The views of a scene show one set of named points, each view turned or mirrored, shifted and resized as a whole, with a little noise and some points left out.
In the rows, zero is written as 128.

Scene 1
View 1
<77>: [ 56 117 189 153 114 119 117 105 134 112 101  95 132 146  87 151 139 166
  77 190 117 115 164 125 157 118 163 133 154 119 147  96 134 121 116 115
 171 151 132  84 155  99 177  96 101  71]
<227>: [ 65  96 195 164 129 122 113  90 135 116 127  93 135 127  97 144 140 167
  74 187 117 129 175 109 140 110 150 127 157 118 140 119 122 122 116 114
 174 123 115  96 157 101 163  88 105  76]
<179>: [ 63  90 198 148 121 125 109  97 136 126 110 105 144 111  82 150 148 178
  72 195 133 125 173 120 156 114 141 108 152 121 155 115 113 109 117  96
 183 135 118  90 172  92 177  89  99  69]
<143>: [107 114 199 154 112  68 154 100 183  81 114  84 109 144 140 147 126 130
 109 180 124 151 137  66  86  65 159 107 151 112 114 123 124 162 105 140
 153  91 103  94 170 131  95 117 151  72]
<5>: [ 76 128 192 146 104  93 139 111 159  95  91  90 120 155 106 153 132 149
  95 187 122 121 143 108 130  98 168 123 149 114 134  97 135 142 111 126
 158 138 128  82 160 114 144 113 122  69]
<185>: [ 83  82 211 127 115 107 121 103 156 126  91 119 148  86  84 153 154 180
  80 205 157 128 155 109 149  99 128  69 143 117 161 125  96 109 113  83
 185 125 112  87 197  95 157  97 111  62]
<107>: [ 62 121 189 148 110 110 124 108 142 109  96  93 128 149  91 154 136 162
  83 190 120 115 158 121 151 113 167 130 154 117 143  94 135 127 115 117
 166 151 132  82 158 105 169 103 107  69]
<126>: [ 66 127 192 133 100 103 128 116 147 109  78  99 132 142  86 159 141 165
  88 196 130 108 146 128 157 111 164 113 145 117 150  89 132 125 112 111
 166 158 136  75 168 103 169 108 107  65]
<156>: [ 75 117 192 161 115 100 133  99 151  99 115  88 121 150 112 147 133 150
  89 183 114 129 155  99 126  96 165 131 154 117 129 108 134 140 112 129
 159 125 120  90 156 114 142 103 121  74]
<234>: [ 48  77 191 189 148 149  93  74 112 129 158  91 143 122  90 133 142 177
  56 180 102 135 202 113 151 122 142 145 168 125 143 132 121 109 123 112
 186 117 108 106 147  90 184  68  89  85]
<83>: [ 92 138 191 149 101  72 156 111 175  78  98  81 105 170 131 152 122 130
 110 180 116 133 131  87 102  79 177 127 149 113 115  97 142 161 107 146
 145 121 121  83 158 131 113 125 142  70]
<57>: [ 62  53 207 162 142 146  92  78 124 144 140 112 158  77  78 141 158 194
  55 197 136 138 195 113 159 116 119  97 157 122 162 144  94  92 120  80
 198 111 101 106 180  79 183  68  88  77]
<264>: [ 59  61 204 164 141 144  94  81 122 138 136 108 154  87  79 141 156 190
  58 194 132 136 193 114 158 117 124 104 158 123 160 138 101  96 120  88
 194 115 103 103 174  82 182  72  89  75]
<80>: [ 79 134 191 130  93  86 145 120 164  95  72  97 122 151 101 160 134 151
  99 194 131 114 134 115 137 100 169 111 144 114 140  89 135 138 108 119
 158 150 134  74 169 116 146 120 124  64]
<36>: [102 110 203 143 109  76 148 103 179  91 104  95 118 130 126 152 133 141
 104 188 136 144 138  77 100  73 154  95 147 112 125 122 118 149 106 126
 159 102 106  90 178 124 109 117 142  68]
<98>: [106 142 198 124  88  53 169 122 195  75  70  91 106 157 128 162 126 128
 119 190 138 128 111  85 100  69 173  96 139 107 124  95 133 163 102 136
 145 126 125  75 176 132 102 137 151  62]
<46>: [ 46 102 195 137 114 139  97 107 122 137  89 113 153 116  57 156 154 193
  63 203 134 101 172 149 192 134 148 113 150 121 171  97 120  94 120  85
 185 171 138  81 171  80 212  88  80  66]
View 2
<80>: [184 126 178 145  94 118 115 158 112 162 103 148  70 122 136 130 146 131
  67 137  55 109  97 109 121 130 194 142 136 189 154 155 198 151 122 118
 105 154 103 121 118  96 105 112 142 166]
<143>: [140 153 172 123  88 161 150 116  92 153 131 143 121 142 130 119 165 136
 109  93  92 102 127 130 100 116 213 126 121 170 178 166 134 164 109 154
 117 149 118  95 138 120  82 104 168 154]
<36>: [144 136 160 127  99 143 137 130 100 153 116 138 102 131 128 133 151 147
  99 100  77 101 136 121 102 122 211 132 124 168 162 162 140 159 118 148
 119 151 111 100 135 112  82 107 160 158]
<57>: [175 100  86 122 125  44  85 176 114 154  95 103  41 107 207 164 173 145
  82 135  25 126 240  90 115 154 231 122 130 203 106 110 129 133 156 124
 144 137  99 175 132 168  91 150 131 176]
<107>: [196 126 165 144  92  94 108 165 111 167 108 142  62 120 174 129 172 119
  64 150  50 119 125 104 131 137 199 129 139 211 143 138 195 144 125 110
 113 144 106 149 117 122 115 125 138 173]
<185>: [162  94 115 132 127  78  91 172 120 153  80 117  49 108 148 165 130 162
  75 124  27 108 183  95 103 143 215 143 131 177 122 141 148 139 148 130
 129 154  93 134 128 120  83 129 135 171]
<234>: [192 129 117 127  97  64 104 159 104 164 125 118  61 123 236 133 215 110
  87 147  51 136 212 100 132 147 226 105 131 227 125 107 149 139 136 120
 136 126 115 187 133 180 108 147 135 176]
<126>: [195 116 165 148  98  94 102 171 117 165  96 141  54 115 156 137 153 129
  56 151  43 115 115  99 130 137 195 140 141 202 140 142 203 144 129 108
 109 150  99 142 115 105 112 121 133 173]
<77>: [201 123 158 144  94  85 105 169 112 168 108 137  55 120 184 130 176 117
  63 154  47 124 135  99 135 140 203 126 140 216 138 131 195 142 131 109
 114 142 105 160 119 129 115 132 135 174]
<227>: [182 126 138 131  97  87 111 156 106 162 115 127  68 123 193 133 187 121
  82 137  53 123 171 105 124 138 216 119 132 208 138 129 160 143 130 123
 125 137 110 158 127 148 105 133 142 172]
<5>: [183 131 172 143  91 116 119 154 109 164 111 145  76 125 153 127 161 126
  73 136  60 112 113 111 122 128 199 134 133 197 154 149 188 151 120 121
 108 149 107 131 121 110 106 116 146 167]
<156>: [176 141 165 135  87 118 127 142 102 162 123 142  86 131 170 122 180 119
  85 130  70 117 132 115 122 128 208 123 131 200 155 143 169 152 117 128
 115 143 113 138 127 129 103 119 151 165]
<98>: [152 139 194 138  89 164 141 132 102 158 111 156 103 134  98 123 133 145
  84 107  82  95  77 124 104 113 195 147 128 163 177 179 174 164 108 141
 102 162 106  83 126  82  89  94 161 156]
View 3
<179>: [116 153  79 178 167 105 130 111 123  72 116 110 138 107 146 133  86 106
 101 105 119 128 150 141 114 148 107 100 104 138 111 148 148 169  85 124
  86  95 151 128  78  97 143 156 128 142]
<143>: [141 176 148 116 151 121 143 118 140 119 137 104 122 182 109 124 108 155
  76 135 149 109 116 150 103 144 118 149  88  86 118 159 108 165 136 139
  92 121 169 116  88 114 149 186 144 158]
<227>: [128 150  90 180 167 111 133 111 126  89 127 108 135 130 129 136  92 121
  88 101 120 118 146 135 123 157 104 106  94 131 110 148 149 162  95 129
  95 109 153 127  86 106 141 157 120 141]
<5>: [135 158 113 156 143 104 132 125 120  93 131 106 113 147 128 127 100 124
 110 124 140 117 121 144 115 155 121 130 111  92 129 161 138 157 100 128
  92 117 147 123  93 100 161 165 125 174]
<57>: [107 154  66 185 194 113 136  98 133  68 111 115 163  91 148 137  79 104
  78  91 104 129 174 141 111 141  91  84  89 175  89 138 147 178  87 125
  86  81 161 131  68 102 121 157 131 106]
<77>: [129 144  86 186 153 102 129 120 114  81 128 107 121 125 135 135  91 109
 112 105 124 120 136 135 127 160 112 107 112 116 123 154 156 156  82 126
  94 114 140 127  92  98 156 150 114 164]
<46>: [110 141  54 204 160  91 123 116 109  51 111 110 129  80 162 133  78  81
 127 100 113 136 151 140 121 154 110  89 124 142 119 151 169 164  60 115
  85  90 135 132  79  86 153 142 114 156]
<98>: [135 177 146 108 129 104 136 130 129 102 130 103 103 172 126 116 106 137
 112 150 161 119 100 160  98 141 132 158 116  63 138 170 108 162 123 130
  86 115 156 115  89 101 167 186 147 189]
<80>: [129 161 111 150 136  98 131 127 117  83 125 106 109 139 139 122  96 116
 122 130 144 124 116 148 110 150 126 132 122  89 134 166 136 160  94 125
  86 110 144 123  89  96 165 166 129 184]
<185>: [103 172  88 145 166 102 136 107 131  64 105 112 141 103 158 123  82 102
 101 123 127 137 148 158  93 128 111 110 109 137 107 152 126 181  95 122
  75  76 159 125  65  96 140 172 148 140]
<156>: [137 155 112 162 152 112 134 120 125 102 133 106 122 150 119 132 101 131
  94 113 133 112 127 138 121 158 114 125  98 103 120 155 139 158 106 132
  96 121 152 124  93 106 152 164 123 161]
<83>: [147 165 140 134 136 112 135 128 127 113 140 103 108 178 111 125 110 143
 100 133 150 109 108 146 115 155 126 148 103  72 132 164 124 154 120 136
  96 130 153 119  98 107 163 175 130 182]
<107>: [130 148  94 178 147 102 129 123 114  82 127 106 117 126 135 131  94 111
 114 111 129 121 131 139 124 160 116 115 114 108 126 156 153 157  86 125
  93 114 141 126  93  97 158 153 117 171]
<264>: [112 150  67 193 187 111 134 100 130  73 114 114 155  98 144 139  82 106
  81  89 105 127 170 137 119 148  94  84  91 167  94 139 155 172  85 126
  89  90 156 131  73 102 127 153 125 116]
<234>: [130 138  75 207 185 119 134 104 127  90 130 111 151 118 123 146  91 120
  73  79 104 111 164 124 136 163  93  85  81 157  97 137 164 160  88 131
 100 112 153 131  87 109 128 146 109 120]
<36>: [131 177 134 120 152 114 142 116 136 104 127 106 125 163 123 123 103 140
  85 133 145 117 122 154  98 138 118 141  96  95 118 158 111 169 126 135
  88 110 166 119  82 108 147 184 147 158]
<126>: [123 153  92 171 142  96 127 124 113  73 122 106 114 119 144 127  91 104
 124 119 134 126 128 144 115 153 120 118 124 105 130 161 148 159  82 122
  87 105 139 126  88  92 163 157 123 176]
View 4
<5>: [115 109  99 127 125 158 116 117 124 154 170 137 151 111 154 114 142 134
 135 145 120 135  95 109 120 123 149 110  87 115 160 131 138 103 144 142
 110 131 114 104  89 144 143 102 146 135]
<57>: [141 137 104 150 136 164 133 123 132 134 168  82 110 103 166 162 153 164
 132 123 136 143 118 141  97 129 100 134 142  96 115  69 118  95  99 149
 143 133  93 124 186 162 105 117 174 150]
<179>: [136 128 104 141 133 161 126 124 129 145 179 108 126 101 161 139 141 148
 130 137 123 144 115 128 105 122 123 117 121  99 134  91 123  97 120 144
 127 130 107 112 143 157 117 104 158 152]
<46>: [155 142 113 147 138 158 126 139 137 152 210 117 130  95 160 141 121 141
 120 151 104 155 139 128  96 110 124 100 139  87 134  67 108  93 128 135
 131 122 126 103 145 172 105  80 143 169]
<83>: [ 96  94  90 119 119 158 113 106 118 154 148 143 159 119 153 102 153 133
 143 141 129 125  74 100 132 128 160 117  66 129 170 160 153 108 151 145
 103 135 106 106  66 129 161 115 149 119]
<234>: [115 124  91 142 138 143 126 125 134 140 160  94 142 136 167 169 150 155
 133 134 128 128 116 123  95 127 109 139 143 122 137  66 118 108 124 145
 162 120  98 123 166 177 121 123 145 126]
<264>: [136 135 101 147 137 158 130 125 133 136 171  88 119 109 166 160 147 158
 131 129 131 140 119 135  97 126 103 132 142 100 122  70 116  98 109 147
 146 130  97 121 176 168 107 115 163 147]
<36>: [108 102  94 125 118 172 119 100 115 145 143 124 136 104 153 108 164 146
 146 128 141 131  70 118 132 135 145 125  70 116 149 157 155 101 127 152
  97 144  95 113  96 121 149 120 174 128]
<126>: [134 122 107 134 129 162 119 126 127 155 192 136 141  99 156 116 130 132
 128 151 109 146 111 116 114 116 146  99 102 101 153 111 126  98 140 138
 110 129 122 100 104 152 127  87 145 152]
<143>: [ 92  93  87 122 115 168 116  96 114 144 130 126 145 116 155 107 171 144
 149 126 145 121  60 111 135 138 149 131  62 127 158 168 161 106 132 153
 100 144  91 116  84 118 161 130 170 114]
<77>: [126 122 102 135 132 151 120 127 132 153 184 126 147 114 159 132 134 138
 128 148 112 139 115 114 106 118 137 110 116 112 153  95 123 104 140 139
 130 123 118 104 118 161 129  97 138 142]
<227>: [117 118  97 137 131 153 122 120 130 146 165 111 139 119 161 142 149 147
 132 136 128 133 106 119 107 126 126 126 117 116 145  96 128 104 128 145
 137 126 104 115 135 158 128 114 151 133]
<98>: [109  97  98 120 114 176 113 100 114 155 157 149 145  96 148  83 152 132
 143 140 128 135  69 106 140 130 166 106  49 114 164 179 159  99 144 146
  78 146 109 101  57 114 158 105 162 133]

Which points are out of place in each view (at most two, in the order of its rows)? Write - if all are in place.
view 1 | <264>
view 2 | <5>
view 3 | -
view 4 | -

Scene 2
View 1
<65>: [122 145 149 113 127 123 123 139 122 116 136 156 125 106 113 129 152 118
 120 116 167 112 119  93 122 128 126 131 122 130 131 127 105 152 115 108
 167 143 110 121 122 144 124 126 150 139]
<15>: [121 151 144 115 123 125 123 143 126 117 131 153 116 103 117 145 144 122
 122 127 160 117 123 111 115 115 119 122 139 137 132 132 111 167 119 120
 163 140 109 120 122 145 111 124 160 136]
<205>: [110 135 150 123 121 106 130 138 129 105 127 145 118 102 129 142 153 127
 131 128 156 122 134 124 117 116 126 122 146 136 130 133 111 175 114 115
 161 140 110 124 122 141 103 134 161 138]
<86>: [113 152 148 102 135 114 113 135 125 106 133 153 122 114 109 128 148 118
 121 124 182 109 113  96 120 122 130 121 113 127 131 121 105 159 118 107
 162 144 105 126 130 149 124 124 164 134]
<121>: [159 141 139 139  98 165 147 163 117 157 147 169 133  73 123 147 151 118
 120 107 116 123 128  90 115 123  98 144 164 144 132 151 108 134 111 137
 177 135 125 105  96 133 124 124 118 144]
<114>: [ 99 110 155 141 113  84 145 139 136  96 118 131 115  96 151 152 164 133
 144 133 145 139 157 158 121 116 130 125 175 143 127 136 116 195 105 115
 159 141 113 127 119 138  81 149 162 138]
<95>: [126  90 166 163 105 106 171 148 122 128 139 142 145  77 151 127 185 127
 138 100 119 135 159 119 135 145 125 161 172 139 123 148 106 144  90 109
 174 144 126 115  97 128 111 154 114 149]
<206>: [107 114 156 139 113  96 148 140 133 104 125 136 123  95 144 145 165 128
 139 124 142 134 150 142 124 123 127 134 166 139 125 137 113 179 105 114
 162 143 114 123 114 136  93 145 151 138]
<136>: [ 74 111 162 125 133  58 132 119 140  70 112 122 111 115 144 138 164 133
 145 139 179 130 148 160 124 118 147 114 147 132 125 122 112 205 109 100
 151 146 103 138 137 144  82 148 184 134]
<9>: [138 142 138 133 103 145 141 156 125 137 136 156 118  84 131 155 145 123
 128 122 126 129 133 118 112 111 105 129 171 146 132 145 113 163 115 136
 169 136 119 111 107 136 105 126 142 139]
<112>: [ 99 147 147 107 132 100 116 131 132  91 121 142 111 115 122 143 148 124
 128 137 181 119 125 128 115 112 133 109 131 133 130 121 110 188 120 111
 157 141 103 131 136 148 102 129 180 132]
<142>: [124 125 157 131 121 116 142 142 122 121 137 148 135  96 125 124 167 121
 127 107 150 120 133 102 128 137 126 142 138 133 129 135 104 145 103 105
 170 144 115 121 113 138 124 136 134 142]
<125>: [100  89 178 143 133  70 152 123 125  96 134 132 147 104 141  99 194 127
 136 101 168 122 148 111 142 158 152 154 127 124 122 127  96 146  86  78
 170 152 112 130 118 137 123 159 132 143]
View 2
<112>: [ 98 137 154  99  90 156 136 126 117  75 127 131 115  89 123 130  87 105
  74 122 113 157 126 151 145 110 102 130 123 151 158 102 105 143 123 155
 125 111 165 144 137  96 130 125 123 146]
<15>: [105 138 152 106 106 143 144 133 141  61 122 133 104  94 122 120 108 118
  71 119 108 145 138 144 143 122 110 136 124 152 150  88 112 150 125 144
 127 121 145 154 127 123 128 135 113 123]
<121>: [114 135 155 127 134 113 149 146 187  41 107 127  90 109 118 105 145 131
  66 111  92 119 164 126 133 142 123 149 133 146 142  75 131 160 127 118
 130 142 106 165 118 168 124 156  96  90]
<86>: [114 140 149 102 109 149 151 130 127  74 135 148 104  89 117 126  91 129
  79 124 129 154 114 138 155 120 116 117 123 148 151  99 113 159 123 155
 130 113 153 152 135 120 133 131 123 114]
<205>: [100 130 161 108  99 142 130 129 141  73 115 118 117  98 123 131 108 104
  72 119 100 142 143 142 133 114 106 139 132 139 160 105 113 143 119 135
 119 121 151 148 142 106 129 135 113 148]
<95>: [117 115 173 126 132 105 120 133 190  86 101 104 119 121 117 133 150 117
  71 113  96 115 161 103 121 125 126 133 158 102 160 124 140 153 104  93
 104 134 125 159 156 138 130 159 105 135]
<125>: [129 115 169 112 127 123 123 117 155 118 125 117 130 108 116 151 116 124
  86 121 128 134 118  98 141 112 130 100 159  91 167 152 134 159  95 113
 102 115 155 151 177 110 139 148 127 140]
<9>: [100 135 157 120 113 125 139 142 167  46 106 120 102 106 124 111 130 111
  66 110  83 129 165 140 126 132 110 156 129 151 150  81 120 147 129 126
 127 135 125 158 121 138 123 146  98 122]
<136>: [ 89 125 169  97  76 157 112 114 112  99 116 109 138  95 127 150  87  81
  76 122 101 156 133 149 130  92  94 133 136 129 172 130 103 130 109 138
 109 105 183 136 160  64 132 119 126 196]
<142>: [121 127 159 114 124 125 139 131 160  78 119 128 108 102 117 127 120 127
  77 118 115 133 134 118 142 125 124 121 142 125 153 111 129 159 114 125
 119 124 136 158 146 133 133 146 115 115]
<65>: [118 138 152 108 115 139 149 132 140  71 130 140 102  94 117 125 104 129
  77 121 123 144 123 132 151 123 119 122 128 142 150  99 119 160 122 144
 128 121 145 155 135 129 133 138 118 108]
<206>: [ 99 124 168 113 104 131 121 127 155  78 105 106 122 107 123 134 121  97
  70 117  91 134 154 134 126 113 109 143 141 126 162 114 120 140 115 117
 111 122 148 148 148 107 128 139 110 159]
View 3
<206>: [ 81 154 148  97 147 109 158 162 123  98 132 143 155 132 165  98 123 166
 119 117 107 109 170 104 143 127 111  82  94 107 132 103 126 127 161  75
 156  74 122 155 130 113 130 102 187 131]
<15>: [ 75 128 128 144 166 112 148 146 150 102 135 144 146 143 169 108 104 148
 101 127 107  77 186 110  97 118 109 124  92 112 134 113 126 155 137  83
 165  97  89 129 117 106 163 104 150 144]
<65>: [ 83 122 127 149 169 114 136 133 150 108 122 137 145 154 185 115 102 155
  96 133  95  82 184 105 113 112 109 126 104 112 139 104 132 158 123  96
 147 120  93 135 137 109 187 106 139 141]
<142>: [ 81 125 136 124 162 120 140 139 127 111 119 130 146 140 188 112 115 167
 104 132  90  98 167  91 144 126 107 113 113 109 142  94 133 158 128 107
 130 106 111 154 155 103 167 100 153 140]
<86>: [ 90 127 120 158 175 105 129 122 156 109 117 143 149 172 187 113  98 153
  95 131  97  78 199 111 106 101 122 119 101 108 132 110 133 145 118  86
 155 135  93 123 138 119 209 117 138 130]
<112>: [ 87 149 124 140 167  93 146 140 153 100 130 154 161 164 162 100 104 148
 104 116 113  81 208 125 100  99 126  95  84 108 122 125 126 115 147  55
 183 109  97 117 110 127 176 120 165 125]
<125>: [105 146 143  89 149 104 129 125 108 111  96 125 159 165 198 102 129 187
 115 123  80 127 171  85 197 114 126  67 119 102 139  84 136 115 129  96
 116 125 148 166 189 128 191 118 178 110]
<9>: [ 61 123 142 127 159 131 166 165 137  96 149 135 138 106 164 110 111 150
 106 131 111  81 161  99 104 140  90 135  94 114 144 101 126 178 147  99
 152  62  89 153 112  89 117  86 152 162]
<95>: [ 77 131 160  77 143 130 155 157  97 106 123 120 143 113 188 106 135 183
 121 133  88 120 135  76 186 147  95  95 116 108 149  75 133 162 147 115
 107  72 133 189 166  95 122  88 178 142]
<114>: [ 78 165 151  90 146 103 163 168 120  95 139 148 161 131 153  92 129 162
 122 109 117 112 178 112 141 122 116  70  84 108 126 113 124 110 173  57
 170  64 125 150 115 120 119 107 201 125]
<121>: [ 57 103 144 134 162 147 161 160 133 105 146 124 126  97 181 123 110 153
  98 143  99  77 142  81 116 153  78 161 110 115 154  83 129 214 130 132
 123  67  84 167 132  71 123  70 133 176]
<136>: [ 96 186 139 101 150  82 152 153 131  92 126 160 176 170 149  85 120 163
 122  99 119 111 210 132 135  95 140  41  78 102 111 130 124  65 174  26
 192  96 128 126 114 146 159 131 210  98]
View 4
<114>: [ 92 166 127 129 197 174 125  51  81  85 148  83 174 133 139 150 120 194
 133 109 128 169 166 109  50 155 121 186 148 148  89  98 124 178 148 137
 157 142 110 190  84 105  89 158 169 155]
<86>: [124 122 114 189 172 150 176 105  88  42 132 104 120 143 119 121 105 112
  88 116 165 150 184  60  76 146  97 168 149 146 157 112 100 102 137 129
 128 122 132 163  99  29 150 102 114 122]
<112>: [130 152 106 175 194 157 173  75  75  67 127  82 145 135 133 136 104 124
 100 116 168 167 198  59  61 151 103 176 153 142 124 124  98 135 119 124
 145 135 116 185  96  57 117 114 127 155]
<205>: [102 143 124 151 186 161 147  71  90  65 139  92 151 143 127 134 115 165
 116 111 147 160 172  92  65 154 110 176 146 148 118 106 110 146 146 135
 150 133 118 181  91  79 115 133 148 141]
<9>: [ 83  81 162 147 141 139 151  70 154  54 156 100 142 172  88 108 139 195
 119  98 157 127 158 135 101 169  89 171 110 177 126  96  75 139 180 148
 188 127 129 192 100 121 147 123 159 116]
<125>: [ 80 165 125 138 195 208  97 128  42  48 140 134 135 127 142 143 106 177
 117 121  81 155 133 106  42 130 142 176 172 121 154  66 176 121 176 141
  78 118 128 121  77  12 118 163 149  87]
<95>: [ 45 123 170 109 164 191  81  99 108  53 166 133 152 155 108 123 136 241
 138 103  84 132 109 167  70 155 129 179 133 152 133  52 149 150 215 157
 135 121 130 144  79  93 126 179 183  80]
<206>: [ 86 150 135 133 186 173 124  71  88  72 150  97 161 140 127 138 121 193
 128 107 121 155 158 116  57 155 117 181 144 149 107  91 121 159 159 142
 148 135 115 176  83  92 107 153 165 134]
<121>: [ 68  58 180 153 122 142 142  96 167  36 165 122 122 184  73  92 143 201
 114  99 147 108 138 152 112 170  88 164 106 177 157  79  78 116 203 158
 171 116 142 168 103 103 170 122 155  79]
<142>: [ 85 116 141 153 164 171 134 111 101  42 146 121 127 151 110 119 120 171
 108 109 124 136 145 110  76 148 109 172 142 147 153  82 121 114 177 145
 124 118 134 146  92  51 146 135 144  93]
<136>: [124 208  91 144 232 181 142  53  32  92 126  71 177 111 162 166  98 148
 121 116 140 194 195  61  28 143 128 186 172 133  85 117 138 175 108 116
 133 150  98 188  81  69  71 149 147 178]
<15>: [112 116 130 170 167 147 170  81 110  51 139  97 135 154 111 120 117 144
 103 107 168 145 178  85  81 157  94 169 134 157 138 110  90 124 146 135
 156 127 126 179  99  68 143 112 132 127]
<65>: [108 114 130 179 162 156 161 107 101  41 135 112 122 152 108 115 116 137
  94 115 153 140 169  82  83 148 100 169 143 148 160 103 101 105 154 135
 132 119 134 160  96  43 154 114 125 107]
View 5
<114>: [145 136 124  99 111 113 115  99 148 104  73 138  92 127 192 122 138 184
 129 153 146  81  91 151 104 143 141 116  88 116 108 104 113 150 138 154
 119 105  73 126 135 118 106 118 165 114]
<121>: [124 148 152 108  96 121 157  86 100 105 108 187 134 170 139 151 111 157
 127 122 143 122 151 144 156  92 130 126 134 112 131  97  95 106  97 111
  92 115  75 132 167 131 159 158 163 126]
<206>: [142 133 130  94 107 118 125 100 138 107  77 143  94 137 177 129 138 179
 129 141 149  91 100 153 115 135 133 117  96 126 113 106 103 145 131 148
 118 102  78 127 136 118 120 129 160 116]
<65>: [141 146 120  83  97 132 127  99 114 120 105 159 103 163 146 155 129 145
 124 127 152 125 144 145 101 124 122 103 113 144 113 105  82 132 102 119
 125 109  78 116 114  80 134 146 137 145]
<125>: [146 120 141  75 104 133 134 112 117 117  67 122  53 145 151 144 167 183
 135 102 172 106 100 168 130 144  99 114  94 182 123 123  74 156 112 170
 143  71  91 129 110 101 136 141 119 119]
<142>: [136 138 140  91  99 126 140  98 112 112  93 157  99 159 147 149 135 163
 129 118 156 116 130 152 130 119 121 116 113 142 122 106  87 130 105 134
 118  99  81 127 135 110 144 148 145 129]
<112>: [148 150 102  79 103 127 104 102 139 118  97 149 100 147 176 140 131 149
 118 153 146 109 125 142  64 146 135  94  96 130  95 103  95 148 124 129
 130 118  71 109 101  67 107 126 147 143]
<9>: [132 147 134 107 102 115 137  89 123 103 102 178 129 156 160 141 111 159
 125 143 140 109 133 142 125 111 143 120 120 101 117  95 104 119 115 118
  98 122  70 126 155 122 136 143 171 127]
<136>: [156 137 101  79 114 119  91 108 162 115  67 120  72 119 202 123 150 177
 126 161 149  81  83 150  61 168 135  99  71 135  91 108 106 170 146 162
 143 104  72 114  98  80  86 107 150 127]
<205>: [143 143 119  93 106 121 116  98 136 112  89 150 101 144 174 138 134 162
 125 146 148 100 114 147  97 135 134 108  99 126 107 103 101 144 125 136
 121 111  73 119 123  97 118 129 155 129]
<95>: [137 125 163 103 105 121 154 100 114 102  70 145  86 148 155 136 146 193
 139 110 158  96 103 164 170 119 117 134 106 139 135 111  93 132 112 157
 110  83  85 140 157 149 147 146 151 104]
<86>: [143 150 110  76  97 133 116 101 121 123 108 158 100 165 152 156 132 137
 120 134 151 128 146 144  79 132 122  94 109 145 103 104  80 138 107 118
 130 110  76 110 101  61 126 141 132 152]
<15>: [140 151 116  91 100 124 122  95 125 116 106 165 115 158 160 147 121 146
 122 143 144 118 138 142  94 124 133 105 113 123 108 100  94 132 113 119
 117 120  72 117 121  85 126 136 152 141]
View 6
<112>: [113  80 154 152 123 150 148 141 159 136 195 108  97 112 104 122 127 143
 116  96 170 145 162 124 137 154  60 145  88 138 159  96 133 146 109 148
  76 154 112 128 129 153 139 120  83 109]
<205>: [129 108 146 144 110 148 162 142 142 123 175  99  91 111 104 115 154 125
 142  86 163 153 162 119 119 148  85 159  97 119 152 116 127 131 108 151
  90 159 109 140 149 138 134 126  98  97]
<136>: [ 99  54 139 145 128 155 196 147 156 100 191  81  51 106  84  99 102 149
 123  44 211 152 195 114 128 157  45 156  96  85 158 116 100 141  97 182
  75 162 122 144 131 182 120 148  85 102]
<95>: [165 159 146 136  90 119 189 147 105 131 147  99  78 100 116 116 195  78
 187  69 134 148 148 113 100 135 144 203 124  60 123 158  87 113  95 140
 133 169 106 159 210  94 133 126 127  65]
<15>: [134 118 156 148 107 145 136 140 146 143 181 113 116 115 117 130 160 125
 137 113 142 146 142 128 124 147  92 152  96 146 154 106 146 142 117 131
  92 153 101 129 144 125 147 112  96 100]
<125>: [137  85 157 151 122  95 190 145 120 168 188 118  60  95 121 128 123  89
 149  58 154 122 157 112 149 147  98 199 138  41 108 140  50 136  73 140
 132 171 122 141 198 111 132 134 102  69]
<206>: [136 116 144 137 104 147 175 145 138 116 167  91  82 106 102 109 164 121
 155  76 164 154 166 115 110 146  98 169 102 100 150 126 117 126 105 156
  97 162 111 145 161 139 131 132 108  89]
<65>: [137 108 161 155 114 126 131 140 142 172 190 129 117 113 125 141 152 115
 130 116 130 133 135 127 142 145  95 159 107 132 138 105 128 144 104 120
 104 155 106 126 158 111 150 110  94  94]
<114>: [130 113 134 134 108 159 192 150 138  91 162  77  66 104  90  95 156 128
 156  58 182 163 181 115  99 148  89 168  97  90 159 131 115 121 108 172
  88 162 113 154 155 152 124 138 111  93]
<86>: [125  85 165 159 121 128 125 137 152 175 201 129 115 112 124 143 135 124
 114 115 141 132 137 128 151 150  77 153 103 141 143  95 128 153 103 121
  96 154 109 121 146 126 149 111  86 101]
<121>: [174 191 155 139  80 135 127 142 119 147 147 121 139 117 129 132 230  88
 176 131  96 153 119 128  98 133 155 176 104 144 146 132 153 120 123 115
 115 156  92 140 185  77 153  99 127  84]
<9>: [155 165 147 137  88 155 140 144 131 121 150 102 120 118 111 121 208 112
 168 112 129 165 142 126  93 138 126 163  93 145 160 124 158 123 126 137
  94 157  96 143 160 112 142 112 118  97]

Which points are out of place in each view (at most two, in the order of its rows)? Write - if all are in place.
view 1 | <205>, <136>
view 2 | -
view 3 | <86>
view 4 | <9>, <95>
view 5 | <142>
view 6 | <206>
